Each row is a point on a tangle of strands that fork, close into loops and nearly touch. The rows are in no order.
In the rows, 100 means zero.
Two points are linked if the straight distance between their rows is under 44. Some points are linked to none.
<635>: 104	44	142	110	60	138	118	49	88
<402>: 70	113	76	109	113	71	105	79	85
<1205>: 48	108	44	96	106	65	138	47	79
<777>: 91	140	103	63	78	77	86	61	87
<258>: 153	108	103	47	121	144	59	132	128
<288>: 33	131	79	83	120	69	142	63	85
<1049>: 105	74	130	83	48	125	117	39	75
<200>: 59	99	93	138	134	130	109	90	99
<327>: 111	122	127	73	85	124	76	82	102
<419>: 81	132	159	79	97	121	103	86	93
<442>: 82	110	64	98	91	29	118	87	73
<391>: 137	125	136	34	110	130	72	126	121
<1190>: 78	109	81	122	114	83	96	94	96
<575>: 58	124	116	123	147	83	113	122	105
<38>: 88	113	112	115	116	44	117	152	94
<954>: 101	117	126	122	133	122	69	133	127
<1006>: 48	116	56	88	95	79	126	34	73
<661>: 79	95	81	141	115	64	160	159	76
<1009>: 102	130	120	100	123	75	77	133	117
<577>: 132	130	102	53	98	86	66	112	122
<383>: 102	112	67	90	77	19	108	96	77
<827>: 69	93	69	136	127	78	112	105	95
<183>: 116	96	95	133	118	147	63	115	126
<1028>: 148	80	70	124	116	104	62	152	135
<74>: 148	111	119	30	111	143	67	123	122
<535>: 110	96	82	125	113	73	85	127	108
<961>: 100	94	136	93	77	143	99	72	93
<46>: 155	92	69	72	109	104	59	128	129
<817>: 109	105	110	131	133	102	69	148	127
<256>: 88	80	82	160	127	78	115	149	99
<505>: 104	106	69	111	86	99	74	70	94
<1200>: 120	89	152	108	96	174	84	107	119
<107>: 120	111	62	85	71	26	95	103	85
<1151>: 43	135	84	79	111	56	129	59	76
<576>: 86	106	124	137	125	152	85	108	115
<720>: 105	96	84	133	107	137	69	93	110
<353>: 144	97	114	71	106	161	63	122	130
<970>: 49	119	111	121	147	64	133	135	100
<438>: 95	69	150	76	49	112	129	37	72
<110>: 47	88	43	118	112	50	167	98	88
<354>: 142	88	86	118	118	148	51	128	138
<415>: 135	112	161	39	92	143	85	114	116
<647>: 61	127	114	74	84	100	121	42	67
<660>: 146	101	62	80	95	89	58	106	119
<628>: 78	100	84	121	103	123	97	66	90
<994>: 117	93	105	114	91	151	71	86	110
<497>: 168	84	71	78	102	72	80	169	124
<1025>: 68	81	73	160	134	80	141	147	98
<729>: 41	111	97	122	146	62	148	127	101
<1012>: 56	98	59	112	112	46	141	92	80
<1092>: 82	94	86	149	125	128	83	97	108
<719>: 91	84	147	111	85	151	108	74	90
<656>: 134	116	89	80	86	32	93	144	101
<294>: 100	82	116	132	97	169	84	87	104
<1088>: 153	105	72	71	73	32	101	151	95
<65>: 128	114	102	90	111	59	80	155	119
<814>: 67	123	136	69	75	106	126	44	66
<456>: 157	102	58	61	72	35	86	129	101
<303>: 131	91	133	97	99	172	71	111	124
<463>: 98	101	69	111	80	115	84	53	88
<722>: 31	112	57	96	120	77	148	55	93
<480>: 90	92	115	141	114	162	86	93	106
<302>: 49	83	38	128	126	70	156	93	97
<462>: 76	95	151	77	68	113	135	42	67
<1158>: 147	98	54	76	65	30	87	111	94
<257>: 138	107	122	44	79	138	77	92	107
<387>: 60	110	66	101	107	43	128	79	82
<1036>: 71	80	70	152	125	74	161	154	88
<212>: 169	87	65	65	119	86	63	156	129
<1130>: 56	87	57	140	131	78	135	105	96
<245>: 121	57	159	84	64	139	109	73	100
<860>: 92	74	92	96	48	130	116	21	64
<1023>: 107	72	106	88	42	125	114	25	67
<1147>: 137	60	146	75	60	147	99	79	107
<22>: 152	68	55	138	88	79	91	156	106
<980>: 125	96	175	55	75	142	100	96	106
<985>: 110	86	181	85	85	149	107	95	106
<1016>: 37	103	76	120	142	62	158	113	100
<477>: 34	111	76	116	139	80	142	88	99
<484>: 74	76	129	117	87	154	125	61	82
<441>: 149	103	93	76	106	63	77	160	127
<260>: 71	123	125	127	140	94	92	124	114
<650>: 80	106	104	125	115	46	142	155	81
<942>: 136	121	104	48	90	114	65	99	115
<334>: 75	107	111	109	93	129	105	61	83
<1188>: 127	93	100	133	122	85	80	167	126
<175>: 151	86	47	93	82	67	68	118	111
<1097>: 143	90	135	36	69	141	87	88	104
<582>: 113	101	57	112	89	75	75	93	99
<569>: 98	89	131	91	61	133	108	52	79
<56>: 121	36	161	95	63	129	112	59	103
<37>: 46	106	85	125	140	103	120	90	104
<52>: 149	79	75	129	89	69	103	175	101
<244>: 145	80	72	120	119	129	49	136	138
<1021>: 71	104	75	90	71	109	113	23	65
<325>: 110	131	100	76	96	77	72	102	110
<15>: 86	120	128	121	131	122	79	118	115
<869>: 95	128	146	83	99	126	85	91	104
<945>: 81	91	72	104	70	127	110	26	68
<322>: 79	55	129	113	74	148	132	43	77
<568>: 58	134	99	75	94	78	116	45	69
<20>: 104	134	115	78	96	94	76	90	102
<156>: 57	116	64	86	80	95	122	27	64
<63>: 144	84	88	129	102	79	92	181	116
<526>: 145	72	139	48	61	141	97	85	105
<533>: 95	121	112	109	118	55	96	137	103
<747>: 62	118	131	107	112	128	113	73	87
<343>: 106	87	176	102	95	159	99	104	113
<28>: 99	89	82	146	122	74	94	141	109
<362>: 132	91	57	114	83	61	79	110	105
<293>: 120	127	119	81	118	64	76	149	125
<59>: 61	130	157	94	111	128	112	87	89
<1168>: 150	74	61	130	106	90	71	151	125

A piece is all that can be reached along the links. How many separate loops has the piece of each point below (a circle has one, a figure eight two, a Y none), and how many tips (points with one link)?
<110> => loops 1, tips 1
<59> => loops 1, tips 1
<63> => loops 2, tips 0
<985> => loops 1, tips 0

Name the points in between on the shortest way along the links from the first point to the second, in order.
<260>, <63> => <15> > <954> > <817> > <1188>
<747>, <325> => <59> > <419> > <869> > <327> > <20>
<38>, <28> => <650> > <661> > <1036> > <1025> > <256>
<647>, <860> => <814> > <462> > <438> > <1049> > <1023>
